A landscape with many valleys, sampled at points; each row gives a point and its height.
From any point a ball rolls to the lowest of the 2 points nearest to it. It stops when none of these is lower. Distance is the straight distance between rows; heights are no part of it.
K_26 (h 351): 118 149 158 103 127 154 133 107 110 158 126 147 169 97 114 126 194 156 132 173 130 112 163 128 110 121 146 147 137 144 124 128 126 147 108 129 132 137 116 174 102 134 120
K_489 (h 361): 75 155 142 122 117 209 129 147 84 161 133 121 187 106 118 142 140 151 149 160 159 95 111 118 108 158 164 164 118 103 131 153 91 97 121 145 76 129 98 169 123 156 111
K_365 (h 552): 143 139 125 113 137 141 83 124 121 112 122 135 92 148 149 112 86 83 147 144 96 117 101 135 139 143 111 105 148 135 78 127 123 169 163 93 101 98 148 104 178 145 173
K_770 (h 378): 152 141 125 115 123 145 111 121 99 155 90 183 151 60 121 93 114 60 163 147 84 154 138 134 171 117 172 106 151 128 101 119 145 188 158 139 155 148 115 122 137 159 172
K_499 (h 711): 130 92 120 137 150 135 140 95 149 71 157 103 91 177 113 131 145 153 75 135 118 110 135 122 99 144 83 111 117 132 157 151 145 106 134 86 87 146 117 128 154 59 115
K_190 (h 546): 144 128 123 115 147 180 119 122 109 98 122 178 98 100 80 140 87 57 152 133 104 132 150 90 166 166 73 89 104 169 96 134 168 127 217 120 146 109 99 87 175 141 144
K_649 (h 581): 124 144 152 124 126 99 112 156 113 133 128 133 114 185 147 158 153 147 149 99 150 152 119 117 112 142 146 132 81 121 112 140 90 113 146 173 126 97 82 144 112 143 91
K_7 (h 485): 115 110 151 170 129 93 197 104 157 135 129 144 151 96 90 133 169 96 79 153 117 113 155 109 112 125 142 116 119 103 180 134 166 161 79 122 122 151 149 115 131 100 103
K_429 (h 187): 148 126 110 140 132 120 147 115 151 153 114 130 101 94 111 113 114 77 132 120 145 130 131 147 143 118 133 115 140 119 139 102 109 148 108 136 150 173 136 90 181 110 161
K_845 (h 659): 117 102 118 127 174 103 157 114 132 88 159 110 83 142 122 132 129 170 98 90 147 126 147 163 135 135 76 113 105 162 130 111 131 110 143 100 128 118 95 130 112 117 120
K_212 (h 619): 136 102 112 114 179 110 160 114 147 123 136 108 77 117 124 107 89 131 129 87 158 152 105 159 151 127 74 108 111 171 108 101 115 120 135 105 120 137 120 84 167 120 143
K_823 (h 510): 92 133 109 139 117 156 139 154 122 162 129 168 179 58 121 135 133 95 142 127 114 116 154 115 149 142 153 115 136 140 127 107 147 150 143 136 163 132 137 119 92 165 117
K_488 (h 497): 107 174 86 153 109 122 64 157 120 118 111 129 134 149 154 150 126 113 124 117 114 88 101 121 105 145 159 129 115 72 105 112 118 138 127 117 131 78 114 155 127 176 163
K_726 (h 871): 142 140 157 114 132 82 191 94 166 135 122 129 108 104 119 141 183 182 124 77 138 137 129 151 136 106 79 165 108 151 98 82 126 143 114 89 159 99 126 135 89 146 137
K_124 (h 317): 151 147 136 107 158 140 82 108 87 118 106 132 51 146 129 152 124 109 164 144 142 141 124 161 155 108 116 113 121 110 111 126 98 96 145 176 161 145 83 117 201 149 175
K_94 (h 500): 120 109 109 139 141 180 110 152 142 131 142 142 106 104 127 130 79 84 154 81 97 138 120 118 146 166 99 89 109 155 86 120 138 130 207 116 124 116 121 88 173 146 153
K_84 (h 463): 94 159 105 161 105 160 88 150 115 146 118 143 166 117 121 149 159 106 129 134 119 89 110 94 103 159 183 149 119 66 129 129 109 131 108 131 133 126 118 155 129 148 121
K_617 (h 631): 138 92 149 143 105 102 139 119 192 147 150 89 161 144 151 113 129 168 110 113 117 179 106 109 79 106 101 152 139 154 161 150 145 135 107 100 114 121 164 111 84 113 87
K_424 (h 688): 131 132 153 145 145 103 143 125 122 88 142 164 100 143 107 117 122 94 110 141 143 137 141 69 170 156 102 88 123 174 138 165 158 163 171 117 94 111 132 90 117 76 77
K_683 (h 883): 152 132 139 142 137 57 154 111 154 128 126 119 100 147 138 149 153 152 108 79 138 149 125 150 120 115 108 136 112 126 126 112 125 139 115 116 166 91 145 118 91 122 125
K_252 (h 481): 137 122 114 134 119 80 124 161 161 132 93 118 106 181 124 135 153 136 128 98 94 130 119 134 103 131 138 142 128 111 93 91 135 116 114 115 190 145 139 102 159 107 153
K_969 (h 590): 132 138 132 88 128 187 65 155 90 104 146 138 117 115 160 131 69 97 149 148 108 126 128 150 163 154 125 95 133 128 83 156 116 149 193 139 125 104 137 132 142 166 180
K_175 (h 523): 96 164 112 142 122 124 96 150 134 126 136 98 137 151 157 156 132 160 109 106 128 103 89 143 97 142 127 155 106 103 89 112 128 131 118 81 128 70 117 161 88 190 154
K_445 (h 571): 103 150 145 102 96 127 165 123 142 175 118 111 115 133 111 131 184 179 146 126 168 131 110 141 90 125 146 198 139 114 106 103 110 100 96 146 125 171 107 144 143 130 116
K_916 (h 660): 113 135 164 135 136 153 189 74 132 200 123 103 175 66 115 98 144 157 141 150 150 134 107 137 114 134 111 151 145 140 161 103 118 138 103 105 77 162 139 130 150 131 180
K_806 (h 638): 118 123 148 128 102 137 131 120 169 183 137 98 162 135 149 117 135 160 125 130 125 155 98 116 86 128 111 156 138 142 134 134 123 144 107 98 97 141 143 129 129 121 130
K_520 (h 459): 140 106 115 124 134 145 131 129 120 95 126 155 132 107 108 119 124 88 99 146 89 117 170 135 165 128 130 102 148 129 130 133 159 162 145 108 159 161 120 139 144 108 143
K_405 (h 425): 161 129 129 91 134 157 122 108 75 112 84 188 160 72 84 99 94 82 152 164 77 155 172 134 197 113 128 95 148 153 90 116 178 167 186 138 165 154 106 132 137 159 173
K_460 (h 760): 109 100 118 136 102 160 145 131 163 151 161 97 143 124 145 112 62 139 158 79 157 140 71 124 108 159 126 149 111 111 145 124 82 104 129 116 64 127 125 115 176 137 123
K_186 (h 524): 151 99 132 99 121 105 123 156 158 139 106 98 116 155 138 103 119 147 141 98 112 183 120 160 101 113 116 127 128 141 80 112 119 134 136 123 172 155 149 105 154 113 157
K_889 (h 630): 138 114 126 144 107 121 108 146 160 141 148 110 164 110 145 139 132 117 103 130 95 131 149 100 117 112 159 130 159 145 162 161 165 135 83 124 148 131 203 109 54 128 69
K_485 (h 157): 125 156 128 160 136 112 144 63 119 161 122 118 174 89 131 127 148 116 112 148 137 109 99 120 132 124 135 122 120 118 164 131 108 177 92 114 101 106 157 140 92 149 143
K_976 (h 516): 117 165 141 118 147 139 161 123 110 149 114 146 137 76 86 145 187 137 152 109 138 132 153 152 163 104 143 145 106 135 91 86 121 114 113 168 203 113 90 163 88 162 115
K_247 (h 373): 102 153 125 124 103 156 109 175 108 140 135 102 88 168 140 161 129 156 165 125 150 102 86 138 88 127 171 180 154 65 108 108 82 63 124 185 111 147 103 147 197 144 141
K_836 (h 786): 100 136 105 128 114 179 94 111 99 119 147 139 200 97 127 133 130 124 103 180 103 78 149 110 126 142 124 131 147 137 146 142 142 152 126 85 124 122 127 178 82 162 139
K_432 (h 826): 111 141 127 129 142 138 187 108 128 143 125 174 98 91 71 148 153 143 144 148 170 118 148 93 122 155 79 130 98 161 127 101 157 107 132 113 101 148 86 94 178 139 103
K_426 (h 643): 148 116 123 114 140 109 71 171 129 105 140 107 118 163 191 98 78 139 141 101 144 173 104 159 105 101 144 109 141 132 117 169 104 145 151 140 114 87 170 114 82 146 123
K_675 (h 543): 132 126 129 156 112 126 124 83 151 127 107 95 151 159 139 122 143 151 114 126 157 139 76 103 80 151 125 124 102 92 169 162 93 127 112 117 51 114 145 114 140 113 100
K_137 (h 247): 127 143 93 166 115 125 116 82 141 130 102 116 169 117 121 125 138 124 94 147 118 97 108 116 110 129 138 129 134 77 173 126 132 152 78 91 123 117 152 141 125 145 145
K_155 (h 181): 165 130 136 174 131 96 106 138 177 93 121 111 139 176 139 118 137 104 80 135 83 148 125 104 105 88 125 95 148 108 164 164 184 149 117 103 147 98 163 131 89 69 118
K_942 (h 559): 141 138 135 147 139 96 96 173 120 118 114 131 136 189 143 157 164 137 133 82 118 151 132 120 104 114 157 105 89 105 131 141 116 100 145 169 175 98 115 142 92 102 92
K_383 (h 550): 114 127 126 129 130 132 138 154 96 138 132 188 188 73 117 122 117 93 147 146 106 134 176 88 163 143 109 94 148 191 121 134 183 158 192 139 150 126 145 109 77 163 105
K_521 (h 358): 95 116 126 170 142 173 150 142 135 146 161 132 198 101 130 130 120 114 119 124 99 120 133 102 129 149 68 89 129 172 140 129 147 148 184 99 105 118 122 150 107 140 128
K_881 (h 478): 126 140 131 99 144 135 95 135 89 113 99 171 120 116 99 150 136 120 152 132 136 148 168 119 174 140 121 109 93 143 94 122 139 118 165 160 182 138 88 121 126 150 123
K_354 (h 471): 169 106 126 119 129 179 141 130 76 64 116 177 142 92 89 110 96 61 118 153 74 137 181 135 201 117 114 86 160 153 123 153 187 152 206 127 151 158 129 127 147 95 146
K_903 (h 269): 145 147 149 121 115 116 112 121 132 168 108 129 151 127 137 112 171 122 142 154 133 135 128 139 104 99 172 147 155 110 137 136 113 147 94 150 153 150 140 146 124 107 138
K_931 (h 709): 152 124 143 142 126 140 125 119 117 105 142 178 92 120 113 117 105 67 139 138 150 132 140 87 154 159 131 97 131 136 154 168 123 154 170 141 84 132 143 81 161 81 75
K_642 (h 622): 109 135 147 132 105 156 189 109 149 193 115 84 166 96 108 105 115 154 155 113 174 145 75 145 103 143 147 185 136 106 145 101 91 105 88 121 83 163 128 119 163 127 154
K_912 (h 607): 125 145 171 100 81 128 158 114 155 184 117 76 163 131 147 121 162 195 138 145 162 149 76 125 70 129 147 204 132 108 130 138 105 112 82 130 90 126 141 143 103 140 133
K_581 (h 234): 141 140 122 112 159 134 93 105 86 106 119 114 47 164 136 162 132 136 148 154 130 89 108 154 135 125 91 133 132 116 108 117 93 102 138 126 113 128 82 144 213 139 176
K_242 (h 413): 141 136 184 100 123 159 159 123 115 178 122 87 106 131 157 122 107 157 152 169 163 129 83 147 98 157 141 167 123 89 123 120 78 109 107 144 61 122 118 129 192 133 198
K_110 (h 576): 165 109 130 107 148 81 156 110 157 158 126 79 78 144 135 96 115 137 139 115 154 152 88 154 110 115 91 139 126 168 104 108 102 134 119 98 121 129 136 93 162 114 167
K_897 (h 842): 112 168 146 113 147 127 176 119 126 152 114 174 113 103 83 145 182 148 149 133 146 152 169 106 138 132 75 128 85 169 103 87 159 115 147 128 153 127 68 122 132 155 119
K_298 (h 615): 144 143 105 139 143 75 136 96 129 133 92 119 78 157 108 142 150 106 130 119 122 88 88 105 124 145 97 127 98 125 100 82 121 137 102 86 108 104 103 99 185 136 155
K_141 (h 379): 113 102 118 164 123 141 162 95 173 134 144 75 169 101 122 139 146 152 77 135 112 125 120 125 104 97 122 138 118 107 192 151 147 107 63 106 123 140 170 150 78 121 91
K_229 (h 738): 96 127 100 140 112 152 115 173 148 124 146 119 97 139 129 142 82 132 158 73 146 128 95 131 118 164 133 146 101 104 104 109 93 77 139 142 109 128 81 108 159 151 114
K_636 (h 530): 129 160 141 111 123 89 155 115 125 146 117 95 83 166 130 172 213 197 126 111 151 110 103 152 107 105 127 196 130 113 101 92 113 99 99 143 148 136 101 158 125 135 145
K_730 (h 755): 111 95 107 135 105 109 162 120 152 114 151 99 112 151 127 139 132 190 105 87 165 121 114 136 101 129 104 166 106 119 161 115 116 85 94 111 111 142 116 119 120 114 80
K_400 (h 503): 109 94 147 122 130 115 181 150 142 98 146 134 138 112 100 122 149 123 86 143 79 133 193 129 139 132 110 95 125 152 129 131 197 139 136 108 162 146 133 136 108 99 118
K_758 (h 333): 141 125 143 102 155 100 97 137 106 110 126 96 100 177 160 136 153 183 128 116 133 151 128 191 106 91 125 135 123 124 113 131 106 110 137 149 157 122 110 171 101 136 152
K_108 (h 857): 130 149 146 107 149 98 193 108 151 170 119 145 113 85 111 128 155 156 159 107 140 167 143 133 152 118 59 127 109 191 90 77 153 139 142 115 143 104 118 112 121 165 130
K_875 (h 477): 108 170 139 115 138 132 165 126 132 175 94 131 117 91 88 127 152 133 162 119 123 140 126 157 156 125 135 161 116 125 85 61 132 132 109 140 174 137 84 146 143 171 160
K_538 (h 288): 77 128 133 129 99 193 131 111 104 156 144 99 186 98 147 127 104 169 135 146 163 121 87 121 113 164 136 151 116 109 159 148 86 108 118 124 42 125 136 136 118 173 116
K_57 (h 72): 157 129 146 153 144 96 144 91 143 106 138 117 130 144 124 119 159 123 81 149 95 142 145 138 141 82 117 111 135 151 157 157 148 159 99 120 129 106 157 159 52 84 121
K_222 (h 583): 104 123 116 123 113 169 160 128 138 166 145 99 158 98 135 113 104 151 165 106 173 131 108 156 122 118 157 179 135 106 144 118 76 88 83 161 104 162 115 146 128 135 103
K_935 (h 397): 117 138 130 123 123 166 144 113 133 155 114 150 161 99 103 121 151 125 128 158 85 112 147 128 117 134 120 128 142 133 127 108 131 154 127 99 134 154 95 160 160 118 153
K_6 (h 507): 115 134 143 107 145 116 139 134 102 116 99 156 135 115 83 173 170 159 128 114 114 141 175 133 168 120 136 117 82 136 91 100 160 109 153 157 221 121 93 138 89 141 105
K_568 (h 657): 121 96 142 161 119 121 140 154 150 99 164 130 150 119 137 120 110 95 90 139 90 138 153 101 158 114 130 105 165 162 157 182 203 153 124 121 119 144 189 102 84 97 85
K_215 (h 682): 116 98 149 167 153 89 184 133 138 104 173 127 134 120 123 129 120 94 79 116 118 125 149 107 165 117 103 79 120 163 157 159 180 164 134 117 128 89 173 111 60 126 87
K_669 (h 23): 135 161 136 133 128 81 142 47 112 142 110 169 150 93 122 122 149 96 119 166 135 99 137 97 167 131 129 126 133 135 142 115 137 200 110 102 101 81 137 126 96 176 125
K_547 (h 136): 144 161 141 101 128 92 112 72 91 113 116 166 126 121 128 105 125 107 129 171 124 119 154 119 183 121 117 117 142 153 99 110 143 197 147 112 118 98 116 139 104 164 153
K_956 (h 577): 130 106 126 122 156 169 122 145 100 61 142 155 124 119 94 133 72 81 133 120 122 136 148 92 172 162 76 78 109 182 110 156 167 137 244 127 127 105 108 107 123 119 122
K_676 (h 323): 116 117 113 155 127 150 138 112 146 114 127 112 149 135 97 145 172 140 92 146 85 96 143 130 96 132 104 132 127 98 148 117 141 118 107 93 138 162 95 161 168 93 140
K_146 (h 307): 171 140 112 118 136 126 98 112 122 129 104 146 121 100 137 89 89 63 137 132 105 147 130 157 172 105 145 92 165 111 117 127 127 181 143 141 149 144 164 106 154 112 173
K_295 (h 306): 148 102 132 124 153 92 117 138 101 30 127 127 97 176 122 130 107 132 72 127 108 131 163 139 169 111 136 93 132 141 137 175 184 115 153 137 164 120 154 114 79 65 111
K_849 (h 322): 128 119 118 167 126 143 132 61 168 115 117 75 168 129 109 126 159 150 65 171 108 126 112 121 95 122 110 120 120 89 196 163 149 125 87 88 93 139 152 149 112 101 129
K_559 (h 302): 146 155 139 127 127 114 152 99 140 194 92 124 105 96 114 119 138 106 156 135 161 130 94 136 119 143 139 158 126 116 122 97 101 147 99 131 123 139 119 107 193 141 177
K_168 (h 769): 116 139 133 134 101 147 110 94 111 125 131 167 195 114 123 114 135 114 111 187 77 98 146 85 135 131 119 132 182 160 141 138 169 199 147 71 95 135 134 149 96 142 130
K_214 (h 321): 134 131 101 105 160 75 74 104 68 91 99 121 44 186 139 164 142 146 124 133 115 95 129 137 154 101 105 132 147 128 110 87 132 106 133 128 167 129 101 136 185 142 182
K_177 (h 432): 108 98 136 149 129 159 194 117 139 142 144 113 185 79 98 139 158 124 104 146 114 114 160 115 117 118 147 124 118 139 189 155 138 119 76 133 118 150 147 144 84 116 83
K_773 (h 352): 151 156 167 87 122 156 88 144 98 174 116 157 139 103 148 102 148 111 169 184 127 145 142 146 118 123 181 133 165 119 103 140 115 169 138 165 137 152 140 145 150 124 150
K_867 (h 180): 160 110 124 143 161 97 132 111 142 86 152 99 125 133 141 148 146 157 84 120 113 117 153 168 117 76 124 126 129 137 172 164 131 111 85 120 152 90 169 152 24 113 107
K_163 (h 488): 112 169 130 101 143 109 120 134 98 138 111 105 69 159 118 169 169 173 149 130 144 109 113 160 137 107 125 171 134 114 86 85 111 87 110 160 164 150 73 150 160 158 167
K_42 (h 580): 141 126 160 103 139 119 132 127 114 130 130 141 100 166 140 126 150 150 153 130 155 169 132 128 126 132 105 115 84 157 117 137 104 135 156 149 99 121 75 136 131 119 103
K_329 (h 575): 120 91 136 167 125 138 163 120 169 144 149 123 134 118 124 98 108 98 110 126 112 118 107 86 131 144 93 96 170 150 151 143 160 159 143 92 88 153 178 77 160 98 111
K_757 (h 350): 136 75 141 93 149 72 133 144 113 68 128 136 110 157 122 126 111 171 87 103 109 147 179 157 156 108 149 101 115 137 131 150 183 89 134 165 189 149 166 97 100 70 92
K_390 (h 235): 94 134 117 149 113 179 123 143 131 122 130 116 134 155 110 163 155 157 124 123 110 104 121 129 85 151 132 155 129 80 130 125 110 81 123 116 121 162 88 153 172 101 114
K_793 (h 579): 137 143 108 163 118 114 142 97 140 138 86 95 122 168 110 139 147 126 117 128 143 103 65 112 75 150 110 142 104 93 142 118 98 110 100 92 85 120 133 115 187 114 159
K_478 (h 511): 149 107 152 112 106 120 124 93 132 125 138 117 123 176 165 98 129 159 148 132 164 159 93 108 86 138 122 144 115 128 158 157 88 128 112 140 42 123 126 126 161 100 98
K_2 (h 274): 109 138 129 143 141 115 147 118 132 121 142 135 156 115 124 132 130 123 106 114 93 122 139 112 147 139 83 102 108 161 116 102 151 176 150 68 138 81 113 151 94 157 138
K_990 (h 427): 132 183 140 110 122 105 156 154 132 182 95 99 96 128 132 129 134 130 159 134 134 135 82 157 129 122 139 170 116 103 62 77 111 128 91 145 149 94 98 126 147 192 201
K_452 (h 606): 135 88 131 136 96 130 93 148 174 141 162 108 165 133 172 108 95 136 118 112 110 164 123 86 99 109 143 136 154 140 169 173 145 138 102 124 115 135 171 114 75 110 59
K_552 (h 437): 126 160 114 146 134 116 115 159 126 146 94 107 85 177 119 166 140 123 153 116 137 111 86 144 115 114 141 152 139 83 110 80 99 86 113 163 156 141 94 134 195 137 183
K_185 (h 465): 123 93 115 126 128 112 138 116 103 75 160 140 110 127 123 143 133 139 99 149 158 87 185 125 142 135 144 129 127 142 181 157 129 82 99 159 119 155 145 133 93 97 72
K_377 (h 440): 131 138 150 86 145 144 94 157 90 140 109 131 120 121 138 132 129 136 172 125 137 167 143 151 149 112 150 109 104 129 86 139 104 119 155 185 163 143 105 136 129 152 140
K_963 (h 394): 166 126 156 93 162 112 96 131 83 99 106 123 127 166 123 137 140 148 146 125 121 178 149 171 153 85 131 86 98 138 95 146 116 130 162 180 169 144 98 153 110 110 149
K_52 (h 341): 128 147 160 98 146 184 118 130 106 159 130 108 83 114 137 132 104 130 151 173 135 105 110 168 122 142 118 147 129 99 97 104 89 109 129 131 97 122 90 141 211 157 203
K_798 (h 311): 106 127 121 134 104 156 96 168 136 132 138 99 129 185 159 150 134 162 142 116 127 116 101 136 80 121 150 156 132 78 123 135 91 71 122 155 130 138 96 163 155 119 115
K_49 (h 717): 106 165 119 147 125 134 146 179 151 155 129 77 111 156 126 139 91 133 155 72 158 141 59 163 113 137 137 159 95 77 96 86 88 87 110 165 113 107 77 138 125 162 165
K_382 (h 687): 139 102 123 123 170 129 140 90 110 70 150 135 70 161 102 137 140 142 97 139 121 103 145 131 135 147 67 110 106 165 134 136 132 119 170 94 98 130 81 147 158 82 135
K_278 (h 751): 128 136 138 127 107 135 99 90 95 111 121 200 134 107 107 119 138 101 125 195 117 99 152 86 138 144 137 140 175 132 138 150 155 186 139 105 85 147 137 122 132 120 119
K_100 (h 520): 143 112 131 158 114 97 107 161 172 121 106 123 118 198 128 143 153 137 114 115 108 128 126 99 76 122 147 134 138 85 151 127 147 97 109 133 161 155 141 120 170 69 114
K_454 (h 681): 122 125 152 125 108 171 115 179 116 151 153 116 139 132 190 110 76 121 167 107 141 162 92 125 110 142 171 125 86 107 130 151 76 117 129 183 81 79 101 137 141 149 131
K_88 (h 438): 99 116 115 153 132 206 139 155 148 159 145 140 168 96 132 118 102 88 137 107 68 127 116 115 129 164 93 101 137 144 118 108 139 144 186 93 116 136 123 126 177 132 163
K_3 (h 466): 148 121 172 109 101 155 131 98 126 171 128 117 128 137 161 109 113 139 164 160 165 140 91 133 92 145 150 152 133 96 161 154 77 127 112 150 56 138 145 122 193 110 142
K_888 (h 618): 119 136 116 123 121 154 68 182 118 130 145 110 132 118 183 117 72 108 139 116 122 144 106 147 132 141 142 101 122 128 93 155 101 143 162 136 116 95 155 121 107 163 154
K_693 (h 464): 88 149 120 145 123 156 148 163 121 158 144 144 172 92 109 156 142 130 149 100 152 117 138 116 136 148 149 141 102 140 126 120 112 111 122 143 136 113 104 150 80 158 86
K_583 (h 894): 163 139 132 152 104 58 174 122 178 166 115 94 117 151 118 140 157 145 129 83 156 152 88 136 98 109 132 174 117 107 131 104 95 108 89 139 163 118 140 124 113 114 134
K_824 (h 374): 145 147 76 155 111 104 59 119 143 101 99 133 128 173 151 134 131 120 113 146 133 75 108 117 96 94 152 125 174 59 154 117 130 102 100 121 147 114 169 146 161 144 179
K_983 (h 535): 121 94 121 105 136 171 157 118 113 144 166 137 166 76 144 104 94 138 154 130 155 126 149 142 135 113 143 141 140 168 176 139 92 96 101 156 105 156 124 142 112 128 76
K_852 (h 645): 144 145 121 124 161 69 125 117 132 116 112 138 61 154 119 126 131 111 127 106 139 126 105 91 140 154 91 96 96 164 96 113 137 159 138 95 106 90 129 78 155 129 124
K_114 (h 249): 169 124 127 164 146 102 100 153 129 71 114 133 121 190 138 121 127 101 104 128 124 145 144 126 137 81 144 82 141 106 167 168 153 116 130 153 153 114 155 131 105 66 105
K_414 (h 319): 145 144 87 168 115 146 86 121 149 143 109 114 161 120 150 120 120 110 111 153 139 105 101 137 92 99 165 136 165 67 181 150 112 112 84 135 128 141 178 136 131 122 152
K_918 (h 545): 155 98 147 124 118 110 126 126 127 96 157 137 121 176 153 104 118 137 136 109 139 164 135 114 113 122 131 118 113 155 166 161 101 132 134 155 79 120 113 136 120 82 57
K_998 (h 825): 137 118 118 134 145 144 100 80 133 121 149 80 155 131 161 115 114 169 97 157 155 125 103 144 95 106 115 131 136 130 186 180 106 114 94 109 64 118 152 165 68 127 120
K_970 (h 375): 128 159 154 109 106 113 128 155 138 193 104 128 98 106 149 108 124 108 174 142 153 157 103 134 125 144 164 145 126 112 80 100 102 155 112 161 146 128 139 97 157 170 183
K_474 (h 412): 119 164 154 99 121 154 105 178 101 198 106 130 124 92 144 115 149 120 168 153 150 144 124 139 120 118 210 159 149 96 83 132 98 135 112 195 158 128 131 141 133 163 141
K_868 (h 527): 139 100 139 154 118 77 184 104 167 123 145 116 118 115 114 103 125 99 86 133 142 136 135 97 133 129 121 116 143 127 166 143 160 155 95 108 111 146 187 84 138 90 109
K_458 (h 548): 154 109 122 147 87 131 79 165 164 120 113 144 136 179 154 125 125 103 136 116 114 138 124 93 85 118 168 121 148 87 161 156 117 104 134 143 132 146 158 115 149 81 96
K_627 (h 508): 115 92 124 123 144 124 158 160 139 118 135 127 139 109 112 127 109 129 115 87 106 168 153 142 156 129 107 87 106 157 102 112 155 135 159 120 173 142 131 100 107 119 120
K_367 (h 558): 83 152 122 114 111 154 116 143 141 149 157 98 148 106 143 136 119 172 128 132 142 104 112 158 118 143 113 161 140 131 93 102 121 125 111 85 112 130 126 159 112 174 160
K_831 (h 475): 152 126 87 109 123 50 82 113 126 87 84 154 87 182 138 124 111 114 114 115 72 97 143 114 142 119 142 121 149 113 92 84 161 139 129 88 170 107 147 93 164 129 158
K_103 (h 421): 122 112 108 107 130 102 106 138 93 92 137 167 96 120 123 143 125 111 103 139 149 96 186 127 170 140 150 120 140 125 143 136 143 103 123 156 175 164 157 95 108 115 94
K_696 (h 487): 108 106 108 127 125 151 162 116 108 127 154 132 154 85 105 142 140 149 126 134 163 89 162 130 126 130 165 154 123 135 173 144 98 80 78 158 117 154 123 141 94 124 45
K_813 (h 668): 158 148 145 120 149 92 114 107 110 84 108 156 83 159 111 107 119 93 124 132 129 144 121 84 184 131 102 81 121 168 85 134 164 182 173 105 114 98 137 83 130 104 122
K_81 (h 225): 145 129 121 103 120 94 150 82 109 124 104 170 151 90 109 101 141 108 117 169 71 128 190 135 188 99 137 127 174 156 118 99 167 198 129 109 153 125 121 150 95 157 136
K_765 (h 367): 148 111 112 108 129 135 126 154 89 89 133 160 139 83 117 122 122 94 103 165 109 100 196 129 164 117 168 119 169 167 149 170 159 128 108 149 156 163 180 112 67 117 85
K_306 (h 775): 107 142 98 150 123 114 153 109 144 125 131 77 105 157 124 152 126 175 118 86 189 99 70 158 106 131 115 170 118 83 138 107 90 71 90 114 98 136 113 123 135 153 133
K_803 (h 781): 104 96 115 123 111 163 151 135 156 160 164 136 122 90 149 102 69 128 171 96 160 143 122 127 134 152 117 133 128 152 140 112 104 106 144 139 93 159 129 96 172 139 114
K_885 (h 410): 162 144 95 146 117 71 69 148 152 113 98 127 128 180 162 128 121 124 116 119 132 118 112 138 101 82 147 118 150 89 135 109 138 127 114 132 188 94 170 131 113 144 172
K_309 (h 735): 105 89 103 154 131 123 130 138 175 100 159 90 131 155 128 140 112 159 74 98 115 121 124 123 87 139 95 127 111 117 154 137 146 109 108 71 123 129 125 124 120 102 101
K_570 (h 444): 149 138 80 154 117 76 96 139 169 117 96 119 120 181 141 129 126 117 105 93 93 102 115 108 100 132 131 128 136 102 112 94 149 139 110 80 165 96 146 112 150 130 164
K_512 (h 584): 120 118 133 134 139 153 159 166 106 114 137 178 162 94 99 135 122 92 140 144 121 148 181 81 149 162 88 90 112 186 132 143 172 139 207 143 129 121 105 123 114 114 100
K_612 (h 308): 146 123 120 116 124 136 134 116 95 99 133 170 170 93 105 106 129 99 101 194 85 101 193 139 172 101 152 135 192 178 141 148 173 173 115 122 137 161 161 150 71 112 115
K_948 (h 662): 145 114 118 121 118 114 89 162 127 119 151 109 137 160 197 103 71 129 155 105 158 162 95 145 97 102 165 119 113 114 159 161 82 112 113 166 102 81 143 145 112 138 104
K_240 (h 700): 132 112 145 140 134 52 166 138 142 98 125 152 118 118 118 144 128 88 85 94 110 133 161 118 172 126 145 86 101 116 131 138 180 149 122 139 181 89 183 91 80 118 102
K_940 (h 551): 81 139 99 96 115 165 109 144 117 122 140 133 140 102 127 133 138 158 130 148 132 86 164 149 142 139 124 158 156 137 80 99 131 110 137 105 165 152 106 167 118 156 150
K_411 (h 401): 140 84 118 88 127 105 100 147 118 79 137 140 95 174 142 124 117 167 126 110 136 150 162 147 133 110 136 127 132 142 136 139 122 85 149 159 154 166 134 114 134 79 81
K_339 (h 458): 130 89 118 112 135 150 119 151 130 107 150 125 125 121 137 110 91 128 129 97 129 163 152 166 149 123 120 106 134 154 127 143 111 122 156 136 134 153 132 126 127 102 116
K_422 (h 731): 155 150 134 133 110 118 73 120 97 113 114 206 84 117 113 121 123 65 144 161 138 108 139 92 164 160 160 116 149 113 118 147 134 175 159 143 122 137 139 86 153 118 123
K_893 (h 267): 132 112 110 126 151 119 102 139 120 101 149 94 125 156 152 141 146 180 117 113 132 123 151 170 113 83 142 143 133 138 149 143 103 78 105 146 162 120 128 173 64 119 105
K_685 (h 699): 103 158 151 137 121 171 155 176 131 181 136 100 142 122 140 129 98 112 180 84 160 149 76 140 129 144 173 154 82 85 113 107 83 99 110 191 106 93 91 149 121 156 139
K_416 (h 806): 115 134 130 123 135 163 98 91 110 114 172 106 167 115 158 120 105 152 107 165 139 103 119 132 130 137 102 122 149 155 141 157 121 154 131 88 72 121 148 161 85 145 142
K_626 (h 509): 150 108 79 100 145 82 93 107 130 87 100 130 71 150 128 99 81 89 133 123 81 93 114 113 152 132 112 107 151 147 73 89 148 154 139 68 129 106 153 78 181 125 162
K_183 (h 418): 74 169 125 131 107 185 116 169 107 160 131 150 141 107 104 150 151 121 165 127 160 98 112 96 117 170 184 169 112 97 100 127 111 97 125 172 113 117 86 144 121 172 91
K_241 (h 533): 121 114 137 136 154 105 147 168 105 96 123 134 127 144 103 174 158 124 106 89 113 129 176 132 151 115 154 94 77 111 138 134 146 88 135 172 215 117 109 145 83 104 92
K_842 (h 578): 148 93 116 152 95 160 100 150 158 119 154 138 149 133 158 108 96 89 133 117 113 147 123 99 112 129 150 117 154 114 181 180 139 129 129 132 102 146 164 109 133 75 69
K_735 (h 512): 102 111 104 91 124 177 101 146 115 107 165 138 128 102 133 133 85 138 138 131 145 108 158 157 148 149 108 128 142 155 103 128 119 102 174 121 139 156 124 137 133 141 129
K_427 (h 803): 104 122 134 122 128 143 180 114 133 161 152 156 133 87 122 108 110 146 160 119 171 151 132 117 129 150 76 125 120 178 139 111 119 109 155 132 74 140 113 104 152 137 91

For each start below, name the point where the ball stops.
K_983 | K_669
K_329 | K_669
K_806 | K_390
K_649 | K_57
K_424 | K_581

Call two points neighbours if one is among the 2 nearest of the other. Go from one point of each pair to the other, from neighbour to neighbour, staying as low as possible. Name the highest point that can't be avoided.
K_903 / K_429 | K_474
K_390 / K_903 | K_935
K_339 / K_538 | K_367
